A landscape with many valleys, sampled at points; each row gives a point and its height.
From any point a ball rolls to the lowest of the 2 points nearest to it. It stops when none of these is lower. Distance is the straight distance between rows; heights are no part of it.
K_675 h=55.1: [ -4   7  -1  34  25   1 -17 -14 -10  -1   9 -36  14 -20 -10 -21 -12 -10
  23 -19 -14]
K_869 h=45.0: [ 13 -18  11   1 -10  -9  14   6  24  11   6  46  23   9  18  -9   0 -18
 -39  46 -16]
K_211 h=57.1: [ 14   0  17 -11 -19 -12   3 -16  22  -8  10  -6   4   5 -11 -13 -12   8
   6  20  29]
K_423 h=40.8: [-11 -10   4  -1   6   2 -23  14 -14 -36 -39  21 -18 -14 -11  17  21  16
 -13  32  37]
K_713 h=31.3: [-33 -23 -22   8  20  38 -20  -3  -9  21 -10  16 -16  -8 -14  -2  49 -16
 -16  -6 -14]
K_719 h=50.2: [  3   2  24  11   8   3  -9  16  19 -21  14 -35  13  -8 -18  -6 -26   9
  13 -11 -15]
K_911 h=39.6: [-12 -17   8  -2   2   2  -9  22  -2 -28 -31  20 -10 -12  -2  20  17  20
 -12  25  16]
K_594 h=91.0: [ 14  46 -16  21 -25 -15   0 -40 -59  -9   8   1 -17  -6   3 -18  -6  -9
  15  -6  41]
K_537 h=93.8: [  8  18  -8  25 -18 -18  -7 -47 -22  -1   6   5  -5  -8  -5 -30  -3 -22
 -10  21  51]
K_380 h=32.5: [-33  -8  -4   5  21  24 -25  23  -4 -13  -5 -21  -5 -11 -17  13  17  14
   4 -38 -20]
K_215 h=34.0: [  1  18   9  38  -6 -14  -4 -27 -11  -8  21 -21  15 -15  -5 -32 -17 -14
  -5  -1  15]
K_207 h=82.8: [ 11  26  -8 -15 -38 -29  21 -10  -9  -8   9  20   0  14  24   2  -8   9
 -21  11  42]
K_67 h=87.5: [ 10  53 -37  -5 -28  -1  27  -6 -48   9   1  41 -20  10  17   8   7 -11
  12  -7  19]
K_910 h=52.5: [ -6  13  -1  19 -10  -6  16   8   2  10  22  21  24  -9  24 -10 -11 -24
 -47  13 -14]
K_691 h=86.5: [  4   8   9   2 -26 -30  16   2  -4 -20   4  36  18   1  33  -2  -7  14
 -47  30  24]
K_465 h=41.7: [ -9   8  -1   4   4  -8 -12  11 -20 -28 -22  12 -15 -18  -7  10  11   6
  -7  15  46]
K_48 h=69.4: [ -2  -7 -23  -9  21  12  -4 -21 -14  19 -21 -13 -19  -6 -15   5  18  -5
  30 -19   7]
K_396 h=92.2: [ 14  32 -12  22 -25 -22  -4 -53 -42   1  12  -3  -9  -7   5 -27  -9 -14
   2   2  43]
K_467 h=24.1: [-18   6 -12  57  28   8 -25 -13 -19  -4   5 -18  14 -24 -11 -25   4 -30
   8  -9  -9]
K_887 h=67.1: [ 10 -38  38   1   0  11  -6  40  29 -14   0  -5   6  10   5  18 -15   9
 -11  22 -44]
K_650 h=36.6: [-19 -13  -7  -4  15  17  -9  16   7   7 -13   6 -10  -7  -3  13  23   4
  -4  -7 -12]
K_812 h=74.8: [  9 -50  17   3  21  31 -22  -7  22  10 -20 -29 -11   8 -32 -16   2 -14
  36  -3 -36]
K_569 h=76.0: [ 17  18 -13 -16 -19 -15  19 -21  -9  10  11  -3  -6   4   6   1 -10   5
  13  -5  28]
K_480 h=38.2: [-13 -23   5  -5   8  18 -16  20   8 -11 -26  15 -13  -6  -9  11  25  10
  -7  16  -3]
K_714 h=43.4: [ -8   7 -30  -4   7   6   0 -16 -31   9 -24  21 -30  -6  -9  11  27 -20
   2  12  44]
K_862 h=64.9: [ 12  -9  33   4  -7   4   2  18  33  -7  17 -17  15   4 -10  -3 -24   1
   1  13 -19]
K_808 h=33.3: [ 17  14  18 -19 -27 -27   0 -16  16 -30   3 -12  -1   6 -11  -7 -20  32
  12  10  51]
K_4 h=42.6: [-14   8 -20   2   7   1 -10   1 -31 -15 -27  21 -25 -11  -5  18  24  -8
  -8  13  47]
K_603 h=59.4: [  3  22  16   0 -26 -28   8  10  -3 -35   7   6   7  -5  18   3 -13  20
 -22  14  35]
K_679 h=66.1: [  5 -20  35  11   0  11  -7  36  27 -16  10 -17  14   0  -6   6 -20   3
  -7  14 -36]
K_901 h=57.8: [  0  34   4   8 -36 -30  11  10 -27 -31   9  13   1  -8  26   2 -11  12
 -33   6  44]
K_684 h=57.7: [ -9  25  16  31 -15 -19   7  19 -11 -24  18   4  16 -22  18  -9 -14   3
 -41   5   7]
K_954 h=92.5: [  6  18   3 -13 -16 -32  26  14  -1  -7  15  23  26  18  37   7 -18  14
 -39   5  -3]
K_345 h=27.3: [ 15 -18   3 -19   3   8  23 -12  37  39  13   3  16  17   1  -6  -8 -16
   4  14 -28]
K_957 h=39.3: [ 12 -37  25 -29   3  16  -9  23  30 -13 -31 -13 -16  11 -22   9  -2  16
  27   3 -13]
K_51 h=33.1: [  2  29  14  12  -8 -16   8   4  -6 -21  25 -35  12  -9   5  -1 -31  14
   3 -26   5]
K_343 h=29.6: [  3  37  22  24 -21 -21   5 -15  -3 -14  35 -40  17  -3   7 -18 -39  13
 -10 -25   1]
K_917 h=61.3: [-11  16 -11 -10  15  -5  22  35   0  16  17  -2  17  14  29  26 -11   4
 -12 -28 -45]
K_903 h=43.2: [ -6 -29   9 -37  15   8   3  31  26  -2 -25   9   0  20  12  30  12  35
   3  -1 -33]
K_847 h=90.3: [  9  18 -22 -17  -6 -30  28  17 -26   6   0  49   7  21  40  16   0   6
 -25   0  -1]
K_252 h=50.6: [  3   9  16  26 -18  -9   3 -19  11   1  22   2  15 -10  -3 -29 -13 -18
 -22  19   8]
K_292 h=65.9: [ 26 -16   0 -20  15   1  -7 -49   4  32  -7 -16  -2  -8 -14 -23   4 -12
  33  10   3]
K_971 h=27.0: [  3 -29   6 -19   4  14  -9   6  12  -3 -39  23 -23   6 -14   6  23   1
   0  34  18]
K_934 h=47.8: [  8  -1   2  -7 -12 -18  18   4  17  11  13  36  25   9  23  -7  -7  -9
 -38  25  -7]
K_602 h=30.2: [-19 -23 -20  -2  18  27  -6  -1   7  32 -14  19 -13  -2  -7   5  35 -17
  -8   7 -13]
K_395 h=69.6: [ 29 -24   7  -6  22   7 -24 -48   6  32  -5 -20   3  -9 -18 -38   6 -20
  35  16 -14]
K_241 h=38.3: [ 13   9   9 -32 -11 -16  21   5  24  -7  14 -15  13  14   7  11 -21  25
  11  -7   9]
K_194 h=58.5: [ -7 -12   3  38   9   7 -25  -3  -4  -9 -10   9  -1 -16 -20 -23  15 -27
  -7  32  16]
K_828 h=78.0: [-23 -25  -5 -21  23  21  -1  28  12   9  -8   9   6  16  12  27  24  26
 -14 -15 -52]
K_262 h=72.3: [ 23 -41  27 -15   2  16   0   6  40   7  -8 -19  -6  13 -23  -5 -12  -5
  28  14 -21]
K_612 h=27.2: [-35   0  -8  35  23  19 -21  16  -8  -1   8 -15   1 -19  -8   1  13 -10
  -5 -25 -23]
K_707 h=28.1: [ -9 -34 -11 -29  10  24  -7   2  11   9 -39  30 -23  10  -7   9  38   2
  -6  29   6]
K_709 h=42.5: [ 12  15  14 -26  -5 -10  19   7  19  -9  20 -40  13   4  -1  12 -33  29
  21 -26  -6]
K_186 h=62.6: [-14  17 -16  -3  10 -10  18  40 -20   2   9  12   7  11  36  36  -1  16
 -13 -32 -34]
K_122 h=56.7: [-10 -13  18  32   7   4 -36  20 -12 -48 -26  13  -9 -19 -15  -1  15   2
 -14  32  24]
K_665 h=91.5: [ 12  14  -9 -16  -9 -40  29  13 -13   6  11  43  23  27  42   6 -16   7
 -42  -1  -9]
K_505 h=25.7: [  2 -34  14   5   0  12 -21  11   8 -15 -31  23 -21  -4 -17   0  23  -7
  -7  43  16]
K_771 h=41.9: [-14 -39   6   0   9  23 -11  21  11   4 -19  29  -6   4   2  15  30   6
 -21  25 -31]
K_61 h=56.6: [ 24  45 -15  -1 -14  -9  -3 -33 -58   6  11 -14 -14  -9   4  -8  -8   6
  45 -27   3]
K_929 h=52.8: [  0  12  13  25 -20 -14  -1  -3  -1 -15  12  13  10 -16   3 -21  -5 -12
 -32  29  26]
K_806 h=44.7: [  9   9 -30  -9   9   0  -2 -39 -41   5 -28  10 -31  -4 -15   2  16 -19
  19  11  53]
K_657 h=93.4: [  6  15  12 -13 -16 -23  20  15   9 -10  20   1  21  11  23   7 -20  15
 -21   0  -4]
K_157 h=25.6: [-42 -13  -9  28  23  34 -25  14  -7   9  13   0  -1 -14 -12   5  29  -9
 -21 -18 -39]
K_375 h=51.5: [  9   2  -9   9  -9  -4  11 -38   4  33  16  12  10  -7   3 -22  -3 -29
 -11  17  13]
K_414 h=81.1: [ 14  32  -2  -1 -44 -34  14 -35  -3  -6  10  12  -8  14  16  -9 -12   5
 -20  11  54]
K_387 h=20.0: [-28  -4 -26  37  26  19 -14 -18 -22  32   3   3  -5 -20 -13 -14  26 -38
  -2 -10 -12]
K_638 h=66.3: [-24  -1 -42 -13   7  26  -1   3 -31  21  -9  16 -25   8   4  26  38  -3
   1 -31  -8]
K_867 h=18.4: [-11 -13  12  45  19  17 -28  11   7  -6   2  -7   4 -15 -20 -17   6 -27
  -1   8 -19]
K_516 h=38.1: [ 12 -26  28 -24  -2   7  -6  27  25 -25 -23  -6  -8   5 -14  12  -3  22
  16  15   3]
K_189 h=79.0: [ 15  25  -6  -6 -35 -25  14 -39  -8   5  15   1  -6   9   7 -11 -12   3
  -1   4  40]
K_472 h=59.6: [ 17 -13 -21  -8  10   7   5 -58  -5  54  -9  12  -8 -10 -10 -23  18 -35
  14  26  16]
K_288 h=33.9: [-28 -40  17  -4  13  40 -33  31   2 -24 -13  -6  -9  -1 -19  13  25  26
  -7 -14 -39]
K_303 h=28.0: [  7 -11  12  -3  -4   0  -4   4  12 -10 -11   7  -4  -6 -12  -5   2   0
   2  25  24]
K_615 h=40.3: [-17 -14  14  15   9  14 -10  29  15   0   1   5   6  -9   0  10   6   0
 -15   7 -34]
K_427 h=41.2: [ -2 -37  24  -1   4  17 -33  22  15 -31 -33 -17 -16   3 -29   0   5  10
  22   0  -5]
K_606 h=36.9: [ 17   7  10 -15 -32 -23  16 -28  37  13  17  15  15  27  15 -15 -16   0
 -22  23  13]
K_748 h=40.7: [  3   4   0 -22   4  -5   9   9   6  -9  -8 -20  -4  -3  -6  13 -10  18
  23 -18  16]
K_941 h=61.7: [ -7  10  18  10  12  -4 -14  27   4 -42  -1 -38   8 -16 -19   8 -19  24
  20 -27   1]
K_617 h=42.1: [ -9 -18  14 -10   9  14 -21  25  10 -25 -29 -11 -14  -7 -22  10  10  17
  14  -4   3]
K_56 h=68.3: [ -5  -2 -24 -13  22  16   6 -10  -6  31  -5 -19 -12  -5  -3  11   9  -2
  29 -38 -21]
K_119 h=42.2: [ 16 -20  20  -3 -12  -1   9  11  33   8  12  23  20  12  10  -5 -10 -12
 -22  37 -20]
K_912 h=73.5: [ 24 -41  28  -6  14  19 -11  -2  31  -2 -13 -35  -5   9 -31 -11 -16  -4
  38   2 -29]
K_695 h=33.2: [  2  -1  12  16   7  -5 -23   5  -3 -38 -16  -3  -2 -14 -21  -9   1   0
   5  19  37]
K_302 h=57.3: [  1   4 -15  25  31   2 -29 -25 -26  -2  -5 -42   7 -21  -8 -19   0 -11
  38 -27 -11]
K_36 h=77.6: [ -6 -14 -21  -6  12  -4  16   6   7  35  -7  53  12   8  24   4  22 -24
 -34  23 -15]
K_202 h=29.0: [-19 -32 -17 -22  13  32  -7   0  12  22 -28  20 -21   8 -10   6  40  -3
   0   7  -7]
K_669 h=37.9: [ -6  14  -3 -13   3  -6   5  26  -6 -12  -6  -7  -6  -9   6  22  -2  21
   9 -16  15]
K_793 h=18.9: [ 17  -3  -4 -20  -1  -3  25 -24  26  35  16  -2  14  11   7  -7 -11 -11
   7   4 -10]
K_297 h=27.7: [ 13  -7   1 -28   2  -2  19  -3  29  17   3  -1   9  11   1   1  -6   3
  12   3  -5]
K_268 h=77.5: [-25 -22  -2 -29  16  29  -6  30  17  -1 -12 -10  -4  10  -2  26  19  28
   4 -28 -39]
K_314 h=42.0: [ -2 -40  10 -47  14  20   0  29  35   3 -30  -1 -11  26  -2  19  11  30
  16  -8 -34]
K_755 h=57.4: [-27  -6  -2  28  16  10 -35  12 -21 -33 -27  18 -14 -20 -13   4  27   1
 -21  17  22]
K_582 h=89.6: [ -4  11 -25 -16   2 -20  20  24 -29   4 -12  45  -6  16  34  34  13  16
 -18  -2  -2]
K_336 h=23.7: [-31 -10   3  36  20  28 -16  20   9  17  15   0   8 -17  -3   1  13 -22
 -23  -3 -49]
K_588 h=45.2: [  3 -27  13 -21  14  -5  12  33  20  -6 -20  26   9  17  19  30   5  31
 -10  17 -31]
K_192 h=59.2: [-12  20  16  22  -2 -11   3  29  -5 -26  15  -9  14 -23  11   4 -15  11
 -19  -4   0]
K_741 h=63.0: [-10  21  15  -1   4 -10   4  35   0 -32   9 -32   8 -16   1  19 -23  28
   9 -27  -2]
K_944 h=58.9: [ -2  -1 -11  10  30   4 -26 -15 -17 -15 -19 -36  -2 -14 -19  -8  -1   1
  41 -27   4]
K_545 h=63.4: [  8   7  28  12 -11  -8   0  -1  23 -14  24 -21  15  -3 -11 -16 -26   5
   1   8   2]
K_590 h=47.0: [ 19  19 -20 -17  -9 -10   5 -41 -42  -5 -18   4 -27  -1 -12   6   5  -7
  27   7  63]
K_685 h=26.8: [  7  37  12  21 -32 -23  10 -29  -2   0  34 -26   9   5  14 -18 -31   5
 -17 -20   4]
K_245 h=69.5: [ 13   3  -3 -29 -14 -21  24  -5  19  18  12  26  19  25  20  -1  -6  -5
 -19  14   5]
K_792 h=62.8: [ 21 -21 -11 -18  19   8  -8 -52  -2  36 -21  -2 -12  -8 -19 -23  16 -21
  30  24  14]
K_12 h=28.8: [-28  -1  -2  39  26  15 -33  13  -7 -23  -1 -26   5 -19 -19  -7   9  -5
   5 -21 -13]
K_563 h=32.8: [-36 -36  -2 -11  17  47 -22  18  -7  -5  -7   3  -8  -1 -15   7  38  15
 -11 -19 -35]
K_390 h=31.0: [ -6   7 -18 -23   3   0   2  11 -22 -14 -30  10 -25  -3   0  27  16  13
   9  -2  42]
K_630 h=24.2: [ -1 -36  14  28   5  13 -36  11   1 -22 -26  15 -16  -3 -24 -12  18 -23
  -7  41  17]
K_959 h=21.1: [-10 -13  14  47  17  11 -38  14   1 -35  -9 -16   3 -13 -25 -18   4 -16
   7   8  -1]
K_899 h=39.5: [ 20  -9  20 -11 -25 -14  12 -11  39  10  17  24  18  20   9 -12 -11  -6
 -24  36   0]
K_526 h=66.0: [-17  17 -34  -9   0  11   1  19 -34   2  -6  14 -24   3  10  34  27   9
   6 -29   0]
K_394 h=94.2: [  4  26   7   1 -23 -21  18   1   2  -8  24  -8  12   5  19  -1 -20   9
 -17 -11  11]
K_196 h=48.1: [  0   5  -3  24 -10  -4   7 -20   1  16  14  14   9 -14   3 -25   0 -31
 -26  22  15]
K_491 h=21.5: [ -5 -11  20  29   6   9 -13  15  14  -6   7  -1   8 -14 -13 -11  -3 -16
  -7  16 -14]
K_453 h=74.7: [  2  18 -37   3 -12  -9  28  -5 -22  35   7  53   3   7  31  -2  11 -38
 -30   6   3]
K_783 h=33.6: [ 15  22  14 -11 -40 -33  11 -41  34   7  16  -4   6  25  15 -12 -26  15
 -12  10  22]
K_347 h=54.9: [  5  12  15   5 -24 -16   3  -9  10 -16  10   4   5  -3  -3 -16 -11   4
 -18  21  37]
K_644 h=57.9: [-21  -8  -2  40  19  13 -36   7 -14 -27 -18   5  -7 -18 -22 -12  20 -18
  -7  13  18]
K_586 h=71.3: [ 13 -18  -9 -20  31  12 -11 -35  -4  33 -17 -29 -10  -8 -14 -12   7  -5
  44 -20 -16]
K_436 h=40.4: [ 14  10  18  -4  -3 -16  -5 -19  10 -19  13 -39   9  -3 -14 -13 -25  22
  25 -12  17]
K_237 h=89.0: [ -1  36 -34 -10 -12 -16  21  28 -45   3  -5  53  -6  19  36  26  11   7
  -8 -12  -3]
K_697 h=69.8: [ 19 -36  27  -7  -2  15   5  20  43  17   9  -1  12  18   0   4 -16 -19
  -7  28 -44]
K_810 h=40.5: [ 10 -42  20 -14   6  18 -20   9  19 -17 -37 -15 -22   8 -33  -5   4   3
  30  10   4]
K_272 h=36.8: [ 11  15  27  -3 -17 -23  -4 -11  13 -34  13 -27   7   1 -13 -10 -26  27
  12  -2  36]
K_974 h=62.1: [  5  22  29  15 -22 -20   1   1  16 -26  26 -25  16  -3   1 -12 -31  19
 -12   1  13]
K_521 h=66.2: [ 23   4 -15 -36 -12 -19  31 -21  19  30  13  16  13  30  18   0  -6  -2
   1   2  10]
K_950 h=59.0: [ 22 -11  29 -17 -15  -7   1  -5  33 -14   4 -17   4   7 -17  -8 -20  16
  21  13  15]
K_92 h=67.9: [  2  13 -27  -6   3  -4  33  -2  -2  48  25  23  20  20  28   3 -11 -33
 -20 -16 -40]
K_438 h=30.1: [ 10  27  12  10 -36 -26  10 -36  15   6  23 -17   8   8  12 -15 -26   8
 -17  -3  14]
K_294 h=66.7: [-19  -6 -36 -26  14  15   9  15 -11  24 -10  21 -14  17  17  31  34   4
  -2 -23 -13]
K_474 h=59.8: [-12  26  -8   8   6  -2  24  28  -4  14  30 -14  25   3  27  15 -26  -7
 -20 -29 -45]
K_484 h=32.1: [-19  -1 -24 -22   3   7  -6  11 -25  -5 -29  22 -26  -1   5  33  31  12
  -6  -2  24]
K_980 h=61.0: [ -8  14  18   4   2 -12   3  40   4 -29   8 -13  13 -16  13  16 -17  26
 -11  -8 -12]
K_131 h=25.5: [ 13  20  -2 -20 -23 -23   8 -11 -11 -27  -4   0 -12   3   0   5  -9  18
   5   9  63]
K_176 h=72.4: [  2  11 -41   2  -5  -1  29 -18 -17  51  11  35  -1   4  23  -3   8 -43
 -10  -6  -9]
K_424 h=21.0: [-20 -19  19  46  15  24 -29  24  11  -1  10  -7   5 -14 -15  -7   6 -28
 -16   8 -40]
K_908 h=45.5: [ 10  20  24  -9 -12 -15  13  -6  23  -9  32 -45  19   9  -1   2 -41  28
  10 -20  -9]
K_673 h=21.9: [-25  -2 -15  47  32  19 -24 -12 -14  16   8 -15   3 -20 -12 -16  13 -29
   6 -18 -26]
K_753 h=47.3: [  9  -8  17  -3  10   4  -1   0  22  -5   0 -29   5  -5 -20  -7 -16   7
  24  -3  -8]
K_853 h=36.7: [ -5 -36  -7 -32  19  22  11  10  35  39 -17  20  -3  27   3   8  24  -5
   2   5 -41]
K_190 h=54.5: [ -8  15  14  36 -10 -16 -12   5 -15 -36   2  12   8 -23  -1 -18  -4  -9
 -28  27  40]
K_120 h=26.7: [ -6   9  -3  55  19  -3 -26 -20 -18 -27   8 -28  18 -22  -8 -33  -6 -21
  13  -1   7]
K_466 h=54.1: [ -6  17  -7  29 -11  -3  21  -8   3  27  35   9  22  -8  19 -20 -17 -39
 -47   3 -25]
K_794 h=63.9: [-11  13 -12 -16   3 -13  12  37 -15  -9  -5  10  -2   6  27  38   3  26
  -3 -22  -9]
K_536 h=60.2: [ -6   5   3  15  21  -1 -23   7  -7 -34 -11 -39   5 -13 -21  -2  -9  12
  33 -29   6]
K_490 h=38.5: [ -9 -45   7 -19  11  35  -6  12  28  25 -17  14 -12  18  -7   3  27  -4
  -2  12 -39]
K_920 h=33.7: [-34 -18 -17 -10  21  34 -24   9 -13  -6 -13 -21 -14  -1 -25  11  26  17
  13 -48 -17]
K_609 h=50.3: [ 26  31 -18  -8 -14 -17  -3 -46 -51 -12  -5  -8 -22   1  -5  -6  -3   5
  35  -4  56]
K_880 h=35.1: [-23 -23 -12 -29  15  24  -7  17   4   6 -23   6 -15   7  -4  21  33  20
   1 -15 -11]
K_366 h=50.4: [ -6   0   4  13  -6 -14  14  16   1  -2   6  34  22  -8  30   0  -5  -4
 -45  26  -8]
K_321 h=41.4: [ -4  27 -13  20 -16  -9  17  -1 -23   4  16  10   0 -12  18  -4  -6 -18
 -17  -7  14]
K_964 h=86.0: [ 10  37 -26  -2 -29 -11  27  -2 -34   6   9  30  -8   9  24   4  -3 -10
  -4  -8  22]
K_413 h=55.6: [ -6  24   1  35  -9  -5  15 -10  -6  14  35 -11  21 -15  12 -19 -21 -22
 -30 -10 -14]
K_567 h=87.9: [ 14  45 -17   2 -36 -14  25 -14 -36  -2  12   7 -11   8  13   4  -9   5
  13 -15  25]
K_905 h=84.3: [  9  30 -11  -8 -29 -25  23   5 -20  -4  13  28   5  14  33   4  -9   0
 -25  -1  17]
K_107 h=64.2: [ 26 -27  16   8  12   7 -19 -34  13   6  -5 -20   0  -3 -26 -31  -4 -15
  33  19  -1]
K_759 h=62.9: [  0  14 -17 -16   9  -3  29  19   6  34  23  -4  21  21  24  18 -17  -6
  -3 -28 -41]
K_33 h=76.3: [ -2   3 -30  -6   5 -15  25   7 -10  36   3  53   8  15  33   4  12 -31
 -32  12  -8]
K_658 h=65.3: [  5   6 -21 -18   5  -9  31   5   8  39  19  17  18  21  24  10  -7 -15
  -9 -11 -27]
K_592 h=70.3: [ -5 -10 -15   7  18  11  -7 -16  -4  21 -10  -4  -9 -12 -14  -8  15 -16
  14  -4   3]
K_168 h=58.4: [ -4  35  -8  19  -5  -2  25   6 -11  20  39 -23  20  -1  21  -2 -31 -15
 -13 -35 -39]
K_515 h=70.4: [  8   0 -24 -24   9   2   9 -19 -13  20 -19  -9 -21  -4  -5   9   8   3
  35 -16  18]
K_350 h=59.7: [  6 -20  18  39   1   9 -17  -6  11   0   2   7   1 -10 -22 -27   3 -36
  -7  35   4]
K_599 h=22.6: [ -2 -30  13  39  12  15 -41  11   1 -33 -24  -5  -7  -4 -32 -16  12 -22
   9  20   5]
K_803 h=60.9: [  1  27  23  13 -29 -26   2   3   1 -36  17 -13  10  -4   6 -11 -23  20
 -20   4  35]
K_878 h=30.9: [  8   3   3  -1  -2  -7  -6 -11  -1 -17 -10   1  -4  -7 -18 -10   0  -2
   6  22  46]
K_462 h=33.5: [-18  -6 -13 -17   8   0  -3  23 -19 -24 -29  19 -14  -4  13  37  24  33
 -10  -3  10]
K_460 h=44.0: [ 12   2   9 -11   8  -8   1  -8  12  -9  -1 -28   2  -7 -16  -2 -15  14
  31 -12  15]
K_654 h=70.2: [  0  18 -35   5  -5  -3  30  -5 -14  48  23  36   9   9  30  -5   0 -43
 -23 -10 -30]
K_682 h=54.0: [ 27  28 -11 -29 -30 -26  27 -42   2  26  26  -8   1  32  23   4 -24  13
  17 -22  -2]
K_518 h=24.8: [  6 -18  22   9  -3   3  -4  17  20  -8  -1   8   3  -8  -8  -4  -1  -8
  -7  28  -3]
K_723 h=43.3: [ 22  25   1 -17 -12 -20  11 -32 -13   5  22 -34  -2   2   4  -1 -24  23
  35 -32   4]
K_873 h=17.4: [-12 -13 -21  32  27  17 -12 -32  -7  44   0   5  -1 -18 -12 -25  21 -41
   3   6 -13]
K_21 h=72.2: [ 14 -31  -4  -9  31  18 -19 -38   5  31 -21 -24  -9  -8 -23 -25  14 -16
  39   2 -22]
K_377 h=35.2: [-14   6  -2 -12   5  -7  -5  26 -13 -29 -21   6 -12 -14   4  27   9  29
  -3  -4  18]
K_138 h=69.7: [  7  -9 -16 -26  30  10   0 -23  -3  37 -10 -32 -12  -6  -6   4   5   5
  45 -34 -23]
K_635 h=22.1: [  2 -21  -7  21  19  19  -5 -33   9  47   2   9   1 -14 -16 -29  15 -43
   3  22 -17]
K_425 h=37.7: [-13 -16  16  -3  14  18  -7  36  23  -7  -2 -11   6   2   1  20   0  13
  -4  -6 -47]
K_181 h=29.2: [  6  11  -6 -27  -6 -11   7   6 -11 -21 -17   6 -15  -4  -3  16   2  15
   9   8  47]
K_133 h=89.7: [ 18  60 -12  13 -36 -16   8 -31 -52  -9  13  -2 -17   2   5 -10 -12  11
  21 -19  31]
K_583 h=36.5: [ 10 -23  30 -10  -4   2 -19  28  13 -41 -28  -1 -12  -6 -17  10   0  25
   9  24  17]
K_558 h=56.3: [ -8  26   4  23 -17 -21   5  16 -25 -26   6  11   4 -20  19  -3  -6   3
 -32  10  32]
K_743 h=60.8: [ 29  11 -17 -41 -13 -19  35 -28   5  35  17   4   5  30  18   7 -11   4
  20 -15   3]
K_180 h=30.0: [  1  14   8  39   5 -11 -19 -14 -11 -31  12 -26  16 -16 -14 -32 -14  -4
   9  -1  21]
K_813 h=76.4: [-15 -27   4  -9  30  36 -12   4  24  18  -5 -35  -3   3 -25   2   4   8
  28 -35 -55]
K_859 h=70.9: [ 25 -34  25 -17  -2  14   9   2  47  21   8 -11   8  21 -11  -3 -14 -13
  13  22 -34]
K_146 h=48.9: [ 24  30  -6 -21 -22 -19  24 -31 -11  20  29 -22  -2  15  17   3 -25  14
  26 -30  -9]
K_940 h=61.8: [ 15 -20  18  23   5   5 -13 -23  15   1   4  -6   5  -3 -26 -32  -2 -26
  14  28   4]
K_787 h=68.4: [  8 -32  26  -1   4  10   3  34  33   6   7   2  16  16  10  16 -16  -4
 -16  26 -56]
K_890 h=42.4: [-19 -30  13   8  12  17  -8  30  13  -2  -7  19   6   0   8  21  18  13
 -24  11 -47]
K_692 h=72.8: [ 21  14 -22 -24  -7  -8  21 -24 -17  23   1  -3 -14   4   3   9  -3   2
  33 -15  20]
K_580 h=44.1: [ 12  11  21  -1   1 -11   3 -18  14  -4  25 -45  15  -3 -10 -12 -34  17
  22 -16  -7]
K_96 h=34.9: [  9  -7  25  -3  -7  -7 -16  18   9 -45 -16   0  -5  -7 -19  -3  -7  17
   6  26  36]
K_923 h=55.7: [ 14  -6 -14  -2  -6  -2  11 -53   1  45   6  17   1  -6  -3 -23   8 -33
  -1  27  21]
K_721 h=52.6: [  2  10  14  24  12  -2  -8  -3   5 -12  18 -37  17 -13 -15 -16 -22  -2
  16 -16  -8]
K_744 h=30.8: [-32   8  -7  25  23  13 -25  19 -15 -21  -1 -30  -3 -15 -14  12   4   9
  11 -45 -14]
K_200 h=36.0: [ 14  20  20 -15 -32 -27  15 -20  36   0  25 -11  18  26  15  -5 -32  21
 -13   5   5]
K_6 h=75.6: [ -5 -37   8  -7  31  32 -22 -10  19  13 -19 -35 -10   3 -30 -10   3  -3
  41 -22 -43]
K_276 h=37.8: [ -5  15  -1  25  -3  -6   4  -8 -11   0  16  -4   6 -17  -2 -14  -8 -12
  -9  -1  15]
K_236 h=40.2: [-15 -47   1  -5  11  30  -9  17  21  24 -11  29  -2  14   4   9  33 -10
 -22  20 -47]
K_843 h=33.0: [ 10 -31   2 -23  13  17  15   3  41  42  -4  14   6  23   0   1   6 -19
   6  17 -36]
K_141 h=40.6: [  6 -34  11 -41  11  22   4  16  38   5 -27 -15 -14  17 -16  11   2  17
  31  -6 -22]
K_967 h=29.4: [ 19  12   6 -38 -27 -27  10 -15   9 -23  -5   0  -9  13   0   8 -10  30
  12  13  61]
K_455 h=67.4: [-12   0 -29 -16  11  14   9   6  -6  25  -4  -1 -15   6   6  23  17  -1
  14 -31 -13]
K_728 h=77.0: [-25 -20   5 -13  24  34 -14  22  19   3  -4 -27  -3   5 -19  15  10  19
  14 -36 -44]
K_22 h=53.4: [ 26  42 -17  -6 -13 -13  -7 -41 -58 -10  -1 -15 -21  -6  -3  -6  -5   8
  49 -18  32]
K_59 h=33.8: [ 18  -1  -3 -43  -4 -12  22   1  21   4  -2  -2   3  18   8  12  -9  19
  18  -3  17]
K_872 h=32.0: [-40 -28 -12   7  18  39 -26  13 -17   0  -6  18  -9 -13 -11   7  49   4
 -25 -10 -22]
K_871 h=44.9: [  0  22 -10  18 -22 -15  15 -21 -10  16  23  14   7  -5  14 -18  -9 -22
 -27   5  14]
K_187 h=35.3: [-15 -33  20   0  12  28 -24  36  18 -18 -12 -14  -7  -1 -15  16   9  17
   1 -10 -38]
K_531 h=55.8: [-16   6  11  37   4  -7 -25  19 -15 -36 -12  11  -1 -27  -7  -6   6  -3
 -23  26  26]
K_876 h=38.0: [ 11  29   5  -7 -15 -17  15  -6  -7  -8  23 -30   3   0   4   4 -29  20
  21 -34   8]
K_344 h=34.3: [-33 -29 -19 -33  18  40 -16  10 -10  -4 -26  -5 -21   7 -19  12  36  23
   7 -34  -9]
K_548 h=65.1: [-10  28 -26 -18  -7  -4  14  33 -33  -9  -9  19 -18  12  22  40  11  20
  12 -30  -2]
K_73 h=85.5: [  9  29  -2   6 -34 -34  22   5 -20 -16  11  29  11   8  41   1 -13   9
 -49   8  20]
K_938 h=88.4: [ -1  47 -36  -6 -19  -4  21  14 -49   3  -8  49 -17  11  24  22  14  -5
   4  -7   9]
K_320 h=57.0: [ -7  33 -11  25  -9  -4  20   3 -19  14  29 -13  10  -9  17  -4 -17 -18
 -12 -27 -18]

For each start below, name the point where the ball stops.
K_728 -> K_558
K_615 -> K_867
K_871 -> K_873

Call two points neighbours if one is among the 2 nearest of the other. Go from one point of each pair to the other, from neighbour to neighbour, staying as low as possible. Name the highest point that can't be avoided.
K_131, K_558 -> K_741
K_929, K_685 -> K_21
K_793, K_867 -> K_890
K_436, K_793 -> K_908
